Points on a hilly landscape, in no order, each with its height.
From any point a ball rolls to the lowest of the 2 points nearest to it. It stops when none of these is lower. Distance is the straight distance between rows; heights are no part of it.
Lov height 73.1: [-15  33   8 -38   7 -21 -14 -51   6  15  45 -12  16 -76   3  10  15   7
   7  39]
zogo height 51.1: [ 10   9  -3   2  -8  -4  23  16  18  -9 -30  19  27  34 -32  11  -1  19
 -10  39]
degi height 41.6: [  0   5   2 -13 -19  -4 -12 -30 -16   9  18   3 -13  26 -11   3  -2  11
   3 -44]
vamo height 11.7: [ 42  15 -23  10   9 -16  18  12  34  33 -20  -8   8  62  14   9 -19   2
 -23 -55]
Vom height 65.6: [  6 -34   9  11 -19  40  -4 -22  -3  23  -9  39  -5 -31  20 -27  16  -1
  30 -11]
dobe height 46.5: [ 40 -41   0 -31 -18 -39  27   1 -18 -53   4  10  29  23 -15  -3   2  21
 -11  17]
Kilab height 38.1: [-18 -39  -4 -18  45 -10 -17 -42  39  19  72 -35  12 -10  -3   4  18  19
 -16  22]
moref height 69.1: [ 25  -5  18 -45   9  -1  -5 -41  16  20  20  -6  29 -50  47 -13  48  11
  31  18]
sozo height 18.3: [-19   8 -22  45   8   3 -16  44  -1  40 -36  18   3  13  -3  -5  -3  -2
 -14 -54]
ropo height 17.3: [  3  56  10  -1  30   9  23  56  -4 -33 -51 -42 -64  17   2 -22 -20  -4
 -16 -38]
tunos height 34.7: [  3 -21  15   6   1  16   2 -59  20  21  42 -15  -5  -7  22   0   4 -19
  -6  53]
Bobuz height 17.4: [-14  10  -1  27   5  -7 -26  59   5 -15 -58   6   1 -21  10 -13 -19 -12
 -28 -45]
vasi height 29.4: [ -4 -34   2 -30  -1  -1   3 -46 -10  29  28 -19 -17 -33  -7 -19  20  -4
  30  42]
Sira height 71.0: [ 28  27  -3 -49  35  -1 -19 -27   7  12  61 -10  43 -69  18   3  28   3
  14  39]
ruli height 25.5: [  9  -6  -5 -33  -5  27 -16 -47 -18   3  11 -23  12 -51 -30 -26  24  -3
  22  24]
viri height 28.0: [-27  20  -1  33  22  20 -26  26  18 -32 -73  19 -16  -8  14  12  13 -22
   1 -49]
luda height 52.7: [  3 -53  13  20   0 -14  35 -17  17   4  48  20   6  32  32  -4 -14  14
 -12  60]
Lifi height 43.2: [-16 -20  33 -25  36  13  -8 -60   8  57  23  12  43 -15   8 -15  31   6
 -16  11]
guni height 53.7: [ 15 -22 -17  25   1 -11  47  41   6 -14 -44  -2   3  55 -12  -5 -10  -2
   5  29]
Rusu height 34.8: [ 13  12 -26  34  17  17  20  40 -11  -8 -29  -3 -12  25 -10  20 -27 -25
  26 -35]
dukar height 15.5: [-20  40  31  32  -1   8  12  50 -29  15 -58  35 -29  15 -37   5  11 -11
   5  -7]
Zovip height 5.9: [ -7 -34  29   0   7  10  -8  -1 -25 -42  -3   8   2  -6 -20  -7 -20  12
 -16 -26]
kuz height 32.4: [-13  19  47  12 -36 -11  -4  -3  14   7 -19   2   8 -22 -23  24  32 -11
  10 -11]
faza height 46.8: [ 50 -15 -17 -23 -17  35 -13 -35   1 -19  17 -30  30   5  25 -12  12  -5
   3  24]
pura height 35.3: [-25  17   7  22  -3   8 -27  32  -4 -41 -64  14 -26  29   0  -6  18 -42
  37 -53]
fisaz height 12.2: [ -9  -5  -4  27 -11  34 -14   4 -18 -41 -15  15 -35  -6 -22 -14  33   4
  38 -31]
mek height 44.6: [ 41 -27  31 -31 -29  -8  13 -20 -26 -37  16 -23  -7  22  -9  10   0  19
  14  -5]
kosok height 67.3: [ 24 -38  26 -25   4  17   6 -23   3  12  13  27  12 -68  37 -14  31  18
  33   8]
gusaz height 62.0: [ 12 -17  -4 -17  -5 -27 -32  -7   2  -5  22 -16 -11 -44  22 -46   9  14
 -15   4]
kato height 45.1: [ 35  -2   4 -41 -13  23  -6 -40  15 -12  56 -10  24  23  35   4  20  18
   1   8]
dat height 21.2: [ -5  38  14   6  -2 -17  19  52 -45 -13 -37 -45 -66  29 -13   5 -15 -12
  -5 -30]
zile height 26.3: [ 12  18 -16 -42 -11 -23 -11 -12   5 -39  46 -22  16  -6  21  26 -43  11
 -22   9]
Gugot height 38.6: [-13  37 -31  -7  -3  56   3  49  18   9  -6  12 -32  24  -9 -13 -24  36
   8 -34]
Sete height 51.9: [-16 -10   0 -54  63  22  15 -54   3  54  34  -9  24 -54   3  -6   9   5
  22  52]
Bosub height 58.2: [ 36 -11 -18   4 -12 -28  14   2  30   1   9  -5 -27   8  43   5  -6   6
  -9  13]
monut height 40.4: [ 13 -10 -10  -5 -23  -2 -31 -19 -14  41   7   8  38  15  -8   0  32   0
 -18 -39]
gon height 24.0: [-14  33  59   4 -31  16 -11 -10   5   1 -46  12  -2   6  -7  29  -3   3
  11 -20]
Davov height 46.6: [-33   4  14  29 -10 -31 -11   5   9  35  24  24  35 -26 -24  15  26  -9
 -22  38]
Zum height 43.6: [-19  23 -40  -2  -4  27 -33  16  19  -8  -9 -20 -12   1   2 -10 -47  -7
 -35 -20]
Pafez height 29.5: [-32  45 -18  31  42   9  35  47   9  -1 -51   6 -26  23 -16  42 -26 -10
  31 -46]
mep height 55.5: [-20 -36 -14 -44  61   6  21 -44  20  22  50 -19  20 -50  -9  10  18  15
  58  41]
donop height 45.4: [ 11  15 -14   8   0  22   1 -37  29  -8 -12  27  14   0 -12   2  -8   8
 -15  25]
geb height 4.6: [ 27  26   1  21   5 -22  23   1  12  35 -31  26 -25  55   6  17  -9  -8
  -4 -37]
niz height 18.2: [ 18  -6 -25  -4 -12  39 -34 -11   1 -46  -3  -1  -8 -14 -13 -14  37  10
  25 -29]
vume height 19.8: [ 17  48  15  -4 -26 -22  32  28 -22  20 -16 -29 -47  28 -36  16 -11 -12
   0   6]
pini height 2.1: [  8   1   7  39  -5  23  -3   8 -15 -14 -38  28 -23  -3 -43   8  20  -2
  15  -6]
rifis height 49.1: [ 26 -65   4  -8   5 -10  27 -33 -19 -22  26  32  31  31  -7 -13  -7   1
  -3  43]
duz height 37.1: [ -5  24 -32  10 -10  66  11  62 -17 -21 -13  -9 -17  26  -4 -11 -14  -1
  21 -34]
tof height 47.3: [-33 -24  14  28  -9 -38   5  30  25  21   8  18  20  -5  17   9  11   4
 -20  37]
Buka height 21.8: [-39  61 -16  28  40  13  63  57 -23  27 -59  -5 -31  24   1  25 -11 -14
  25 -11]
zimo height 36.5: [ -6   9  20 -10 -53 -14 -16 -21 -45  -3 -20  -4 -23 -20   1  -5  -9 -15
  25   0]
lus height 14.8: [-13   4  39   7  -4  30   1  10   3 -14 -28  -9   9  10  15  16 -17   7
 -27 -17]
sudo height 30.5: [ 12  28   4  -7 -20 -24  -3  -1 -14 -30  49   7  45 -16  16  37 -33  -6
   5  30]
Ses height 21.6: [ 17  19  -7 -21   2   3  -5  -3  -7 -47  32 -21  -6 -34 -17   5 -27  20
 -31   7]
tuk height 32.8: [-19 -29  -5   4  16 -14  -5 -24  42 -11  61  -8  45  28   7  12  -7   7
 -30  18]
rebom height 41.2: [-24  19 -46  15  11  21 -14  31  32  -2  -6  19 -24 -10   5 -13 -39  26
 -12 -26]
rotol height 76.5: [-11  31  25 -36 -20  -2 -14 -37  47  -1  11 -22  10 -38   6  14  29  -2
  -7  44]
Ped height 11.3: [  6  21 -10   9  22 -15 -14  45   0 -26 -56 -28 -27  -8   7 -30 -25 -13
 -22 -21]
lar height 27.2: [-15 -18 -26  -2   9   3 -21   6  33  -2  12   7  49   5  12  21 -31   7
 -22 -14]
per height 34.4: [ 41  23  20  -3 -35 -11  14   2  -9   3  43  11  16   0  18  30   1  -1
  -2  42]
buvup height 41.1: [ 20  -4  10 -24  42  -6 -24 -59  21   5  64 -46  16 -16 -20   7  27   9
 -27   0]
buz height 60.4: [ 26 -24   1 -10  -7 -49 -21 -21  40   1  14  -9   1 -12  44 -23  23  -3
 -19  36]
sunol height 31.3: [-24  -5 -41  34  19  13  18  47 -22 -20 -47  16 -47   7  -4  -7 -30 -46
  35  -7]
laz height 64.8: [  2 -38 -18  18 -13   0 -22 -23 -19  14 -25  32 -24 -21   7 -44  11 -15
   8  -8]
saton height 18.1: [  0   9  -5   3  10 -28  18  21  16  -3  -8  -5  14  46  33  20 -56  -3
 -15 -32]
lotu height 42.1: [ -6  -7   4  41  -8 -25  14  34  22  -2  41 -15  22  27 -11  40  13   0
 -30  26]
pipuz height 22.0: [ -6 -19 -17 -47 -18  36 -30 -31 -13 -23  10 -22  12 -17 -10 -38  25  17
  28 -21]
kina height 37.9: [-13  -6 -21  13 -47 -15 -18  20 -54 -18 -11 -25 -25   4 -10 -16  -4 -15
  20 -19]
fifaf height 26.4: [-24  26 -25  30  41  -8  11  47 -46  -6 -67  47 -73  19  -8  -6  -3 -58
  48 -24]
gug height 63.4: [-20 -30  -4 -11   1  -4 -20 -16  14 -13 -20   8  -8 -27   7 -54   8  13
  -9  -1]
Lag height 23.0: [-14  -5 -38  -1  13  15  -4  10   5   0 -12  11  42  36  24  18 -54 -32
 -12 -19]
Sil height 51.3: [-17 -29  -9  38   7 -32  19  40   1  -2 -24  -5  10  16  -9  -9 -14 -13
 -27  12]
sitel height 14.3: [-13 -17  14 -17  22  -6  -2 -18   3 -51  12 -19  16 -12 -36 -13 -21  27
 -42  12]
mozud height 38.7: [ 13   1 -13  11 -38 -12  -5  62 -52   4  -7 -23   3  20   4 -17  -2  -6
 -13  -6]
paro height 43.1: [ 32 -11  31 -24 -13   0  -7 -49 -20  -2  53 -10   1   4  10  21  18   3
  10 -25]
nubod height 13.5: [ -8   7   6  35   4 -15   0  18   6  32 -13  37   9  36  -9   8  10  21
 -14 -45]
nekif height 40.0: [ -8 -16   9 -15  11  25 -19 -58  21  23  10  23  32   2  17  -6   0   5
 -18  21]
bul height 39.5: [ 18  -3  -3   1 -50 -14 -20  24 -22  17  14 -10  32  29 -12  -5  24  -6
  -7  -5]
mumu height 56.0: [ 22 -30  -4  10   5 -22   7  -3  17   3  41   7 -23  12  20  19 -27   0
 -33  32]
Zuvip height 14.9: [ -5  52   2  11  -6 -11  64  55 -25  33 -29 -28 -15  29  -1  36 -29 -14
  15 -10]
vek height 21.4: [-17  14   4  24   3 -12  17  57 -51  12 -50  48 -53  32 -25 -29  -2 -21
  26 -10]
dav height 40.5: [-49  16  31  24 -17 -14 -20 -29   6  17  -3  15  20 -30 -28  27  21  16
 -15   2]
toz height 37.6: [ 27 -13  13   8 -36   3  30   9  -6   4  68 -11   4  11   4   5  17  20
  -1  24]
lela height 47.7: [ -8 -33  11 -17  81  17  -3 -64  25  48  13  11  38 -53  -5 -12  15   7
  -1  34]
pepa height 33.5: [-30  -7   2 -14 -38 -25  -4 -32 -27   3   9  -3 -45 -32 -17 -12   5   2
  26  37]

For each start below, name the point where the ball stops.
buvup: geb
monut: pini
tunos: pini

Call two points neighbours if one is among the 2 nearest of the other. Go from one point of each pair to the other, from neighbour to neighbour, staying as low as possible. Name the highest point that can't be avoided.
pini / Ped: Rusu
Zuvip / Ped: dat
geb / Ped: sozo
